Each row is a point on a landscape with many valleys, with its height.
From any point a ball rolls to the lowest of the 2 points nearest to it. It stops when none of these is lower. Distance is the straight distance between rows; heights are no part of it.
(688): [ -4  32  27  17 -35  37   5  -7  31 -16  -9 -34  -1  -9   5  30 -62  37
  29  15 -13 -49   6   0 -32 -43   4  -4  12 -80  48   8  22 -30  27 -14
 -40 -27 -28  35  22  13 -46]  h=80.5
(344): [-25 -23 -44 -31  40  56 -23  21 -18   3  10  20  18   6 -13  13  11  13
 -14  -6 -32  35  -1 -17   6  62 -15 -23  -6  49 -38 -23  26   4  -6 -14
 -22 -16  14 -26  10  36  39]  h=27.9
(46): [ -8  -6  14  -1 -13  38  12  23 -33 -10   3  -8 -21  40 -12  75  13  13
  12  11  34   2  -7  32   5 -18   3 -58 -10   1  46 -38 -47 -22  26  42
 -56 -39  -3 -15  17 -13  15]  h=75.2
(39): [-27  -5 -11  43  13 -12  50  19 -42  22   3  27 -29  38 -53 -17  -3   5
   9  17 -30  32 -31   0   6  12   5 -32 -20  69 -52  27  17   5 -25 -18
  54 -23  11 -54  10 -31  22]  h=17.6
(484): [-13 -51 -31  16  55  -8  43  26 -25  26  13  22 -17  27 -61 -18 -18  20
  -9  34  -4  45  15   2  21  31  13 -35 -23  47 -44  42  24   4 -28  40
  42 -16  19 -52  21 -15   5]  h=22.1
(847): [ -2   7 -12 -60 -21  41 -38  -2   3 -18  19   6 -19 -11  70  12  17 -11
  18 -60 -19  20  70  -3  16  46  15  32   2   1  10 -13  11 -29  28 -43
 -37 -29 -19  25 -11  21  45]  h=41.4
(853): [ 37  46  -3  90  -9  11  21  29  -7  33   5   7  21 -41 -19  20   0  36
  23  -8  21 -14 -28  -1   5  18 -38   8  60  22  13  -3  24 -53  58  -1
 -11 -13  38 -44  40 -38 -33]  h=43.6
(667): [ 21 -24  21 -46  44 -50 -53 -19 -28   5  52  -5  25 -13 -41 -11  -7  33
   0  19  -6 -13 -15   3 -23 -64 -17 -37  14 -15  -8  19 -49  32 -14 -15
  -4 -43  22 -16 -11  67  85]  h=10.7
(951): [  6  35  24  13 -38  27  -4 -27  25 -37 -28   3 -11  24  24  24 -34  -7
  -5 -11  55 -53 -11 -52   9 -49 -15  59 -19 -40   5 -14 -13  35 -12  18
  12   0  26  67 -40  47   2]  h=32.0
(738): [ 10  46  12  24 -49   6  13  26 -15   0 -31   6  13  10  45  33  28 -16
   7 -31  17 -14  15 -12  29  23 -17  14  -4  23  41  -5  19 -50  27 -23
  10  11   0 -13   9 -48   9]  h=37.9
(999): [ 28   9 -11   3  55 -11 -32  -4 -16 -24  61  32 -10 -24 -31   5  61  -9
  25 -14  33   8  19   0  14   2 -15  -3  44   6   2  -3 -53  -8  22  46
  -9 -41   8   0  10  15  22]  h=53.1
(651): [-32  -7  -3  20  16  83  10  61 -27  26 -15   5  50 -27 -12  79  10  68
   3 -12  -6  -6 -60  -7  30   4 -25 -43  17  38   0 -52 -21  -2 -15 -14
 -99 -52  25 -48  32 -34 -20]  h=15.7
(400): [ 27 -32   2 -48  -7 -77  -3  -4  -6   0  33 -22  41 -17   0 -54   5 -22
  25  24 -29 -10  20  57 -13  35  -5   1  43  -2  -2 -31  -7 -19  16  -8
 -39  42 -54 -43  19   3 -18]  h=30.1
(848): [ 13 -23 -17 -24  -1   3 -56  -2  14 -18  28 -28   5 -27  60   1  -3 -28
  -2 -56 -17   2  75 -37  18  68  42  33 -12  19  31  21  31 -34  14 -23
   4  14   0   1   6   5  40]  h=43.9
(687): [ 20  20  28  33 -35 -30  26   6 -36  -2 -26  14 -30  42 -20  -8 -11  25
  10  21  21 -18 -41   9  -8 -46 -25 -13  25  -2   1 -15   6  13   5  -5
  -1  33  13 -31  -7  13  43]  h=30.0
(556): [  2   3 -17 -19 -26  78 -48 -20  22 -12  12  12 -32 -23  35  11   2  10
   1 -31  -3  10  29 -19  -7  35   7  41  41  -1  -4 -24  17  13  32  -6
 -47  -1  18  59 -12  56   0]  h=38.1
(288): [-10 -30 -40  73 -12   2  50   7 -35  18  -1  -2 -38  37   1  -7  -5  -9
 -10  -7 -16  21 -23 -14  21  36  43  27 -20  84 -29  22  20  15  -3  -2
  85  20  30 -30  13 -40   3]  h=11.8
(380): [-23 -16   4  11 -34  70  59   9   5  -2 -14  -7 -24  37  25  51  19  13
  -1  22   7  17 -33  51 -23   1  34 -29  -4 -17  38 -40 -21 -27  49  19
 -52 -24 -24  14   0 -39 -50]  h=77.2
(185): [ 15 -20  38 -47 -29 -40 -21 -25  -6 -27 -19 -21  24  42 -10  -3 -16  37
 -15  48  15 -19 -21  19 -22 -71 -42 -11 -18 -48  13 -41 -41  60 -29  13
 -48  29  -8  26 -23  53  43]  h=22.8
(296): [-16   1  21 -36 -45 -32 -52 -18  -1 -11  -6 -17  -7  37  19  23 -26  -4
 -18  -7   3 -28  28 -24  -2 -35  24 -21 -62  -7  36  43  -7   4  -5 -33
  52  20 -17  30  -9  17  51]  h=36.6
(759): [-21 -48 -14 -42  63 -31  56  14  -2   7  14  35   8   9 -23 -67  -2   2
   1  29 -38  49  20  13  24  24  15 -10 -24   4 -60  44  34   6 -62  15
  24 -13 -33 -17 -11  -9  -1]  h=26.8
(88): [  5  58  30  25  20  13  28  26  -7   9 -14 -16  59 -22  -5  18   3   3
  28   9 -30  -9 -38   4  -7 -39 -41 -27  44 -45  10  -5  24 -54   0 -16
 -26 -40 -19 -32  23 -23 -29]  h=37.4
(970): [-30  -2  17 -18 -20  31  14  51 -48  51 -17   3  67 -21 -25  75   4  41
  34  10 -33  -1 -53  21   5  53 -39 -50 -13  72 -22 -88 -18  -2 -13 -40
 -68 -17   2 -68  31 -36  22]  h=20.0
(313): [-29  -7  38 -48   6 -14 -71 -29 -10 -16  34 -15  37 -23  -2  24 -13  42
  -1  13 -28 -23 -33 -21 -30 -84   2 -11  -1 -38  -2  -8 -67  23 -18 -19
 -13 -44  -8  60 -28  60  40]  h=15.4
(963): [ -2 -16 -45 -11  47  37   2   4 -11   7  -6  29  21  -3  -7 -11  11  12
 -13  -9   2  28  13 -34  16  63 -43  40  31  41 -55 -20  52   9 -21  -2
  -5  17  41 -20  -7  37  51]  h=31.2
(766): [  7  14  24  -7  10  48  27 -38  42  -8 -30  -3 -39  -5  24 -39 -43  -4
  -1 -17  20 -10   3  -6 -20 -33   8  18  -5 -79 -13  -2  25  26 -39  -1
 -48 -18  36  24 -64  63  17]  h=29.4
(22): [-23  26  48 -40  -2 -61 -46 -28  13   2  -3 -11  42 -28  29  -4 -13  -3
 -11 -10 -10 -22   9 -46   3 -73   1 -10 -45 -23  21  53 -29 -20 -22 -50
  70   0 -24  41 -35  11  44]  h=32.5
(854): [  2 -14  -7 -30   9  55   6  -5   3 -19 -34  15 -62  69 -13  26   7   8
 -14  14  40  24  10  32 -12  13   1 -30 -37 -20  -3 -34  26  33   7  27
 -12   2   0  -1 -23  39  34]  h=16.7
(583): [  4 -21   3  -4 -40 -55  27   9  -3   5  -3 -17  59 -17  13 -34   7 -20
  25  25 -55   1  -5  46 -11  81   6  18  28  23   4 -54  25 -32  32 -34
  -9  27 -47 -58  14 -32 -14]  h=25.5
(573): [-15 -51 -29 -18  31 -23  10 -15  35   6  35  -4 -16 -26  13 -57 -15 -41
  -8  16   0  12  25  32 -13  23  59 -22  -8 -32  -1  45   3 -34  -2  10
  -5   4 -35 -16   8 -23 -54]  h=46.7
(272): [-12 -48 -29  16  50   9  51   4  47  30  17   2  28 -26  -3 -39 -24 -23
 -13  28  -3  50   1   4   4   5  37 -29   3 -31 -21  65  15 -53 -12  40
   4 -43  -2 -19  19 -37 -80]  h=44.1
(921): [  3 -24 -34 102 -47  22  27   9 -35   7   1 -39 -42   5   8  -9 -28  17
  -8  -5 -53   4 -58 -26  -1  16  63  38  22  68 -10  -9  13  27  18 -17
  52  16  44 -14  15 -19 -12]  h=6.8
(174): [  6 -11 -10   5 -90   6 -15  10 -17 -10 -24   7 -69  49  20  41  -2  27
   5  -5  13 -17  14  17 -15  38  26  24  -4  25  38 -29   3  20  60  -9
   3  47 -15  19   6   5  21]  h=66.0
(649): [ 19  27  41  26 -54  21 -26 -11  48 -43   0  -1 -21  14 -24  -2 -45  19
  -9  17  67 -58 -22 -29 -13 -44 -19  24  -9 -46   3  -5  -5  43   7  15
 -16 -10  -2  52 -15  50 -32]  h=25.9
(1058): [  5  34  27 -17 -69 -62 -65 -13  23   6 -14  22  -1  21 -34  22  15 -32
 -27  15  36 -32 -27 -14 -18 -43 -32   0 -12  -1   6  13 -42  32 -17  11
  35  40 -45  51  20 -14 -48]  h=25.1
(95): [  1   1 -37   8  24  65 -12 -15   2   8   8  16  -6 -27  19 -23  -3  -6
  -8 -41 -14  12  22 -49   5  27 -16  62  55  18 -37  -3  33  12   0   3
 -11  -6  68  19 -22  46  22]  h=34.6
(718): [ 20  36   3  39   7  44  23  44   8  36 -10 -21  74 -54   8  41   2  35
  18   0  -1  -8 -24  17  15  35 -45 -17  42   4  26 -41  23 -63  48 -12
 -59 -22   7 -53  41 -38 -46]  h=41.1
(496): [ 10   8 -28  26  27  54  44  28  32  20  37  20  24 -25  21 -15  30 -17
   3 -34 -27  29  -4  19   3  45 -10 -10  32 -10 -19  14  12 -65  62 -20
 -34 -80  12 -30  16 -49 -64]  h=72.7
(236): [-15 -34 -27  30  37  97   1 -16  -9 -27   5 -31   7 -19 -18  22 -47  -2
 -25   0   2 -10 -26 -41   7 -36  18 -17   2 -20  14 -14 -14   7 -11  35
 -30 -52  67  10   1  47  -3]  h=3.9
(114): [ -6  -3   6  21 -17  17  30  16 -25  21 -57  -6  46  24 -22  41  24  20
   0  45 -17  27 -90  31 -28  -1 -20 -39  13  43  -9 -92 -26  19 -18  33
  -8  33 -12 -21  12 -20 -25]  h=24.7
(621): [ 12 -16 -51  90 -22  70  -6   6   0   3   7 -58 -14 -30  22  11 -38  24
 -18 -42 -62 -10 -22 -45   6  18  49  43  18  45  27  10  27  14  32 -10
  22  -9  64  22  42 -13 -45]  h=11.4
(725): [ -9 -45   6   0 -18 -46 -26 -25 -27   9  17 -37 -27  25 -59 -12 -27 -20
 -17  26  -9  -6 -18  18 -19 -40  42 -45 -24  46   6  24 -35  42 -34  14
  43  33 -10  -6  27   6  -6]  h=44.5
(960): [ -8  39  -8  29 -27  28 -10  -1 -15   4 -22 -13  47 -22  10  19   9  18
   1 -12 -40  -9 -46 -50  14  -1 -10  36  43  49  -6 -14  19  -6 -10 -29
  22  31   7  36  21   1 -39]  h=32.4
(564): [ 42  -2  22  36 -46 -62  -3 -16  -3 -21   2 -43 -16  -3  -2 -44 -29   9
   8  18  20 -57   5  16   1 -34  -7  23  25 -19  39  -6  -9  22  21   2
 -26  68  16  -2   4  24   2]  h=23.4
(622): [  1 -17 -42 -39  35  13  20   7 -37 -17   2  14 -34  42 -12  21  68 -34
   4  -2  14  19  56  78   6  67  19 -18 -43  25  -3 -39   4  -7  52   2
  13 -11 -13 -33  12 -41 -13]  h=70.5
(82): [ 32 -25  36 -33  -6 -67 -27 -38 -26 -18  18 -41  19   8  -2 -23 -28  19
   1  30  16 -43  20  25  -5 -64 -13 -14  -3 -33  31 -16 -41  28   0  -2
 -30  28  17  -3 -11  62  67]  h=16.6
(916): [ 21  14   8 -27   9 -77   4 -32  11 -23 -33 -10  25   7  28 -63  -2 -10
  -1   5  18 -13  13 -20  29 -34 -36  31 -17 -15   1   0 -17  36 -40   5
   9  82  -6  33 -35  26  13]  h=18.3
(985): [ 27 -17 -30 -26   2  17  30 -29  12   1  -4  -1 -55  10  48 -12  41 -60
   2 -12  47  24  73  78 -15  48  36   5  -7 -37   8 -23   4 -21  50   9
 -21  -6 -10 -13  -9 -17  -4]  h=67.8
(1114): [ -1 -10  -5   9 -52  -9  36  27  10   2 -12   1 -13   6  38 -20   8 -24
  13  -6 -40  11  15  37 -16  95  25  20  -9   8   5 -29  57 -29  40 -60
   1   3 -29 -48  -5 -47  21]  h=20.4
(1146): [-16 -27 -17 -19  87  24  34 -22  27  13  30  41 -10 -26  19 -23  35 -41
  -8 -27   7  45  31  -2  13  15  31  18 -11 -16 -45  43 -17  -3 -38  68
  48 -44   8  37 -41 -37 -22]  h=58.7
(280): [ -4  -3 -21 -32  39  59  32  17 -14  -4 -67  23 -18  63   0  31  30  20
  -6  13  14  45  -5  38  -5  52 -27  -3 -37  12 -40 -81  55  38  -2   9
   6  21   8 -37 -31  16  39]  h=9.5
(996): [-36 -12 -15 -26  12  43  25  37 -37   7  -7  11  35  13  -9  28  11   9
  13  14 -39  24 -28  22   8  68 -23 -50 -22  33 -36 -63  21  -9   2 -34
 -40 -31 -11 -67   9  -1  36]  h=24.2
(92): [  4  44  28  11  44  19 -20  14  30 -11  18   1  25 -39 -21   9  -8  -2
   8  -2  -7  -3 -27 -26  -6 -66 -30 -33  19 -75  16  27  -6 -36   0   7
 -16 -71 -13  -4  -3  12 -12]  h=41.0
(345): [ -9 -27 -15 -63  -1 -20 -60  -9 -31 -19  35  -5 -13  15  -5   2  20 -14
   5  -5 -30   1  38  28 -12  18  27 -30 -17  20  10 -11 -18   1  23 -21
   1   8 -44   2  11  23  30]  h=36.4
(379): [ 27 -23  -7  67 -54 -63  32  26 -16   1  16   1 -42   2  12 -23  30 -15
   6 -10 -12 -13  18  19 -15  83  38  52  17  23   9  -6  28  -5  53 -37
  35  17   4 -46  20 -80  19]  h=15.5
(148): [ 18   4  -7  51  51  12  72 -26  48  19 -20 -24  26 -25  18 -47 -31 -24
   2  13  14  17   7  -8  15 -17   9  18  12 -40  -2  45  43 -45 -25  29
  14  -8  27  -9  -6 -23 -60]  h=40.8
(197): [ -12   -3   -1  -18   15  -46   40   -2   28    8    3    7  -17  -11
    5 -101   -9    8    0   13  -26   35  -13   -7   18   -3   -2   19
   -5   -3  -39   60   34   33  -54  -24  -10   42  -26   27  -32    5
  -18]  h=32.3
(180): [  8  15  44   0   7 -58  30   4 -20  -5   3   2 -19  10 -20 -49   6 -13
  12  23 -10 -20 -25  37 -17 -76  -7 -45  13 -48   9  15 -14  -5  -5 -15
 -22  -8 -22 -35 -13  -6  27]  h=35.5
(1151): [ 20 -41 -24   5  13 -31  65 -20  20  17  22  30 -57   1  13 -65  10 -10
 -13   8  52  10  50  45  11  34  27  44   3 -20 -31  56  17  31 -11  37
   9  40  17  15  -9 -35 -33]  h=63.2
(1125): [ 19  31  -2 -30 -67 -40 -53   0   6   3 -56  24  12  62 -29  73  22 -25
 -34  17  36 -15 -10   2  -5 -18 -48 -21 -41  16  18 -31 -50  38  -5  44
  43  52 -39  26  16 -25 -37]  h=31.4
(1157): [ 18  12 -13 -31   5  35 -11  -9  42  -8  -3  24 -37  -7  27   9  52 -42
  -2  -6  57  38  37  43 -11  38   1 -11   2 -40   4 -22   1 -30  39  15
 -35 -26 -36  20  -3  -5 -27]  h=69.7
(41): [-26  -1 -15   6  41  29   5 -36  16  -3  17   6 -14 -18  32  -5  19 -55
 -21 -45  15  10  19 -36  28   2  43  26 -34  24  -1  39 -25  -4 -26  39
  72  -9  22  62 -27 -30 -23]  h=56.1
(266): [  0  18  10 -13 -25  39  41  22  29  26 -61  17   7   2  44   5 -12   9
  17   5  10  30   5  26 -14  56 -14  -6   5 -26  -3 -34  75 -57  27 -39
 -51   3 -24 -47 -20   0  17]  h=25.6
(997): [ 15 -10   9 -20  18  41  20 -43  32 -25 -21  10 -62  25  16 -32   1 -19
  -3  -2  45  12  13  33 -16 -11   6   1 -21 -57 -10 -34   3  50 -17  38
 -38  -9  14  24 -57  54  23]  h=23.6
(800): [ -7  13  17   7 -46  -7   8   8 -50  18 -45  -8  61   7 -20  30  -2  29
  14  26 -51  -1 -69  -4 -29 -18 -25   1  43  53 -19 -69  -9   9 -28 -28
 -11  36   0  -8  15   2   8]  h=29.8
(943): [-14   5  19 -14 -14 -63 -18  -6  54  -4  33   9 -42 -35 -46 -65 -17 -13
 -30  34  55 -11 -13  15 -21 -24  -7 -10 -24 -48  -7  64 -17  43 -29   2
 -22  24 -42  39   6 -15 -63]  h=10.9
(723): [-29  20  20 -31  19 -56 -42 -16   9  13  15   7  55 -26   1 -21   0   4
  -7  -6 -34  16 -11 -73  14 -45 -12  15  -8  23 -25  55 -11   3 -57 -34
  67   5 -19  38 -16  21  19]  h=31.9
(811): [  5  21 -16 -49 -22 -48 -37   5 -19  -7 -18  19  45  23  14  14  39 -10
  11 -16  -8   4  59 -17  26  64 -33  31 -15  60   2 -12  20 -14   4 -25
  46  54 -25  -1  19 -10  31]  h=15.6
(287): [ -9 -69 -26  -2  43 -17  46 -12  16  15  47  52 -47 -34   5 -60  12   0
 -23  19  28  25  41  37  18  11  57  21  -6 -38 -52  61 -17  41 -34  59
  12  -8  18  51  -5 -27 -60]  h=61.1
(709): [-16  49  44  24 -45 -16  48  37 -39   9 -38  -2  50   7  15  21   0   1
  34   8 -43 -17 -28   7  -1 -13 -32  -9  13   1  11 -28  26 -58   3 -55
  -9 -15 -12 -51   9 -49  19]  h=33.3
(581): [  2 -27 -33  -6  21  13 -48  14   1  25  23   7  30  -6 -65  35  17  30
 -11  23  -2  38 -22  -5  -9  59 -18 -39  16  81 -30 -23   2  22  -6  39
  -8  19  -1 -25  41  27  -9]  h=32.2
(809): [  0  17   6  22  45  45  18 -43  56  18  -9 -16 -42 -43  22 -68 -60 -22
   7 -47 -13 -14  25 -10 -24 -34  27  23  -3 -65 -16  31  18  16 -22   8
 -17 -51  60  27 -68  46 -22]  h=34.2
(176): [-14 -16 -31  37  -8 116   3 -17  15 -13  -2 -38 -21 -22  17  21 -61  23
 -15 -25 -37 -18  -8 -33 -10 -14  35  15   4  -7  21  -1  17   8  13   6
 -30 -36  56  55  12  31 -47]  h=9.8
(589): [ -9 -22   4   1  15 -81 -15 -17   1  -8  43   2 -20 -40   7 -49   0 -23
   2   2  14 -28  51  -1  10  -4  37  29   7 -10  15  55 -25  -6 -10  12
  29  35 -17  21  10 -21 -23]  h=49.9
(219): [ -2 -15 -16 -18  72  32 -42   2  14 -31  52  26 -12 -15 -22   6  49 -19
  -1 -10   9  36 -14   8  -1 -10  -2 -30   8 -27  -7 -15 -52   8   5  50
 -17 -58 -17   2  -9  23  11]  h=55.2
(719): [ 19  -9  14 -18  70 -60   5   2  31 -28  42  31 -34 -21 -52 -53  29  17
  -1  14  55  10   3  11  21 -34 -29  10 -18 -51  -9  44 -36  69 -37  51
   5   0  -6  16 -36  21  31]  h=60.5
(845): [  6   6  39 -26 -35 -37 -13  -3 -36   7 -41  -6  54  41 -16  38   4  27
   8  37 -34  -8 -60   1 -40 -83 -46  -1  27  -5  -9 -51 -43  34 -51  -4
 -23  27   2  17   0  22  32]  h=29.0
(488): [-12 -12  18 -68   6 -14 -43   9 -33  18   8 -12  49  36 -25  40   0  15
  -8  16 -36  11 -11  11 -24 -16 -15 -62 -30  25 -16 -10   0   3 -29 -31
 -11  -9 -20 -30  16  32  58]  h=40.0
(616): [ 27  30  17  32 -12   7  -9   4  -5 -11  13  -8 -15 -28   0 -16 -34  46
  35   2 -21 -47  14  -1 -21 -37 -18  20  72 -60  23   5  24 -20  52 -33
 -54 -15  16  -5  11  41  11]  h=82.2
(502): [ 33  25  -7  41   5  -8 -23 -10 -32 -16  30  13   3  -7 -24  27  38  -1
  21 -19  34 -23  -9 -30  23 -10 -11   7  46  50  14   1 -52  -3  10  39
  18   1  39  22  25  -2   5]  h=50.2
(783): [ -5  14 -22  18 -34  -2   0 -28  18  -4 -18   7 -36  13  49   2  26 -60
 -20 -28  35 -19  15  -3   7  11  31  34 -26  -1  15  20 -11   2  10   6
  57  39  -4  55 -10 -41 -48]  h=59.5
(390): [ 29  -8 -11  55   1  19  -5  -3  -6  -4  11 -21 -20 -35 -41 -40 -57  50
   7  22 -14 -32 -22  -7 -18 -32 -17   5  70 -27   4  -6  23  16  33  -4
 -54  -3  49 -17  23  58  -7]  h=83.4
(945): [-23  17 -16 -32  53  38 -47  -1  20  -8  26  -2  70 -55  24   3  12 -12
  -3 -33 -41  20 -10 -54  24   4  -3   2  11   9  -3   6  -6 -39 -24  -2
  -8 -32 -15  38   7   2 -38]  h=23.9
(762): [ 11  -9 -11 -33   4   6  14  29 -60 -20 -25 -14 -22  59  -8  63  29   7
  21   5  24   3  60  66  19  26  -2 -43 -47  21  36 -61  -9 -16  52  14
 -21  -8  -6 -55  20 -15  39]  h=72.9
(161): [ 11  19   4  62 -23  30  48  22 -31   0 -15  -9 -34  28  42  32   6 -21
  -4 -41  30 -17  16   3  33  13  16   3 -20  20  44   7  12 -37  37   2
  23  -6  41 -38   5 -59  33]  h=41.2
(681): [ -8  19  42 -22  36 -68  10 -34  24 -16  -9 -19  10 -29  26 -66 -31   8
  -8  -4   9 -22  -8 -27  16 -75 -10  14 -46 -46   2  35 -27  35 -44 -36
  22  20  11  40 -74  55  37]  h=26.6
(546): [-20  -6 -20  30  30  95   2  27  -3   3 -23 -27  59 -30 -12  69 -10  27
 -19   6   5   5 -52 -27  13  -7 -25 -29  21  -6  11 -40  12  -8 -21  14
 -64 -25  33 -15  23   6 -26]  h=11.1
(73): [-28  34 -16   8   4  23 -38  -5  -7   2  14   3  35 -22   3  11  -3   5
 -13 -36 -35  11 -24 -98  40 -18   0  23   6  56 -12  46   0   0 -37 -26
  55  -7  20  47   7  11  -6]  h=28.2
(181): [  0  11  -7 -61  29 -64   4 -11 -13 -20 -30  24  17  42  14 -43  29 -13
   6  -7 -15   5  55  -1  19  19 -21  34 -38  17 -19  11  27  12 -27 -25
  58  48 -20   4 -24  -2  41]  h=8.1
(351): [-18  -8   7  30 -36 -27 -14 -10  -1  -4  -2 -31 -28  23  -7  -4 -40 -35
 -25   1   9 -22  -5 -34  12 -41  46 -13 -42  21  25  56   1  10 -19  -9
  71  31  -5   2   8  -4   5]  h=40.5
(674): [ 12   7 -39 -24 -71 -10 -13 -13  -9 -20 -53  21 -67  53  51  29  31 -33
 -13 -11  25 -15  60  31  -5  29  25  33 -42  -4  34 -24 -19  24  45   3
  32  53 -21  35  -3 -26 -12]  h=63.1
(1116): [  5   5 -11  37  30  27  31 -20  48  26  -4 -10 -27 -33  29 -64 -48 -25
   4 -33 -22   8  30 -27  -9  -8  22  27  14 -33 -13  65  49 -22 -11  -3
  13 -31  49  -3 -27   5 -23]  h=37.5
(933): [-24 -28  -4 -19  51 -42 -15 -40  15 -11  23   1 -40 -34  33 -39 -11 -40
  -6 -33   9 -15  70 -12  17   8  60  44 -45  -4   4  48 -27  17 -24  14
  64  29   6  47 -41   7  10]  h=52.8
(415): [  7  17  14  -8 -24 -40 -35   4  40   9   6  32  -5  -2 -36  -2  39 -21
 -17  27  47   6 -17  18 -25   4 -32 -17  25 -14   2  13  -2   8  -1  21
  -1  27 -49  15  24 -21 -53]  h=18.8
(301): [ 20 -33 -19  14  34  -2  61 -39  10  10   5  -5 -60  15  34 -38  12 -61
 -10 -19  52   1  72  55 -10  29  58  19 -27 -28   5  31  12  -6  12  36
  26  11  33 -26 -14 -41   0]  h=65.5
(363): [  4  -4   9 -32  -3 -17 -55  18  -8  37  -8   0  22  28 -64  54   0  33
 -14  25   9  17 -17   3 -15  18 -37 -49 -20  64 -26 -14  19  23 -21   0
  18  37  -8 -34  30  27  26]  h=36.5
(116): [ -5  34  21  11 -31 -59 -17  25 -21  47 -10  -2  42  15 -25  22 -20   6
   4  -6  -9   5 -13 -49  20  -7 -31   3  -5  76 -28  50  26 -19 -43 -39
  67  26  -2 -39  31 -18  36]  h=38.8
(821): [  7  14 -21   2  20  30   2   8  46  15  42  33 -18 -36  22 -10  41 -38
  -2 -30  18  25  28  16  -9  32   6   1  26 -30  -6  44   6 -59  49  -6
 -19 -56 -12   6   4 -44 -61]  h=71.5
(1167): [  2   5   5  68 -46  -4  16   4 -25 -15  -6 -29 -60  37  18  27 -30 -34
 -13 -21  32 -48  -6 -20  20 -34  50   3 -32   2  51  38  -6  -4  16  10
  56  12  30  -9   1 -26  22]  h=44.0
(312): [ 21 -19  -3  99 -50 -31  35  24 -26  -1  10 -32 -51  -6  12 -37  -3   6
   7  -5 -63 -11 -26  -4 -23  38  63  44  29  21  -1  -6  34   9  41 -42
  35   1  20 -32  13 -55   2]  h=11.3
(562): [ 36  50   6  66   5 -23  13   9  10   9   6  19  20 -18 -21   3  14  11
  17   1  48 -16 -18 -35  26  -9 -48  33  70   6  -1  26  15 -30  10  31
  16  11  34  -8  16 -11 -18]  h=46.6
(532): [-30  26  17  35 -22  80  42  21   2   4 -14 -15  -7  16   1  71 -22  58
  16   1 -13 -17 -45   0 -14 -37  -5  -8  12 -24  50  -5   7 -26  22   1
 -50 -46  -5  25  25 -35 -55]  h=78.8
(341): [ 16 -22  -3 -45 -13 -53 -55   4 -13  -9  62   3   0 -17 -12 -31   6 -10
  25  -2 -38 -12  34  26 -19  31   7  -7  41   4  -7   1 -17 -21  36 -32
 -26  -3 -45 -29  20  27  23]  h=33.5
(1207): [ -3 -20  14 -25  91 -19 -36 -24  47 -40  39  27 -15 -48 -23 -29  22 -12
  -5  -4  32  20   8  -5   3 -20  -3  10 -16 -51 -16  11 -51  34 -25  55
  17 -29 -15  29 -48  40  21]  h=57.8
(203): [-24  24  15 -68  23  22 -85  -4   4 -22  35 -15  67 -54  19  46   6  19
   1 -37 -34  -3 -15 -32  18 -40  -9  -9   9 -19  12 -14 -51 -33  -9 -17
 -31 -47 -35  50   2  16   0]  h=20.1
(409): [-35  17  28 -13 -44  28  44  49 -19  15 -30  -3  13  20  22  60 -25  49
  32  12  -7   0  -6   9 -12  12 -24  -2  17 -17  31 -31  24 -58  30 -41
 -73 -18 -23 -46   4 -25  27]  h=29.5
(1074): [-25   2  24 -29  -3 -73 -14  10 -13  41  10  14  48   4 -37  -3  -8   2
   0  12 -30  31   8 -45  22 -23  -6   2 -11  57 -36  79   3  -3 -75 -14
  83   5 -33   2  24 -19   6]  h=35.3
(1003): [  9  23  44   6 -36 -23 -50 -15  65 -42  19  -7 -10 -25 -32 -51 -20   4
 -15  22  49 -39 -22  -7 -19 -34 -20  17 -21 -46 -12   2 -24  63 -13   6
 -34  15 -34  75 -23  39 -62]  h=19.2
(1192): [  5  -6  34   0  28 -35 -19 -10  22  -2  40 -15 -11 -35 -48 -38 -36 -13
  -1  23   7 -21 -11   6 -13 -67   5 -51   8 -54  17  45 -27  -9   2  14
 -12 -40 -12 -21  -5  20  -6]  h=39.7
(865): [  4  24 -12 -52 -35 -19 -21  10 -42  -1 -81  17  38  77  -7  65  42   2
 -11  19 -36  12  -2  13  -2   8 -44 -25 -42  44   8 -69 -46  31  -8  22
  25  48 -37   8   2 -24  -1]  h=25.4
(443): [-24   1  -8 -32  -5  33  17  38 -35  17 -90   6  36  59  -6  80  13  43
  -7  38   7  22 -33  11  -6  28 -42 -36 -53  30 -10 -89   8  29 -15  16
   0  50  -8 -38  -5  -8  30]  h=17.2

Call two points neighbours if one is among the 2 nearest of the other. Go from one point of each pair to the other, from neighbour to neighbour, staying as low as possible. Name the highest point that can't be avoided.
(73), (943) => (1125)
(921), (723) => (22)
(181), (236) => (197)
(280), (667) => (800)
(236), (921) => (621)

Where does a ball stop that starts at each point below?
(174) => (921)
(581) => (236)
(933) => (280)
(847) => (236)
(853) => (921)
(161) => (921)
(496) => (921)
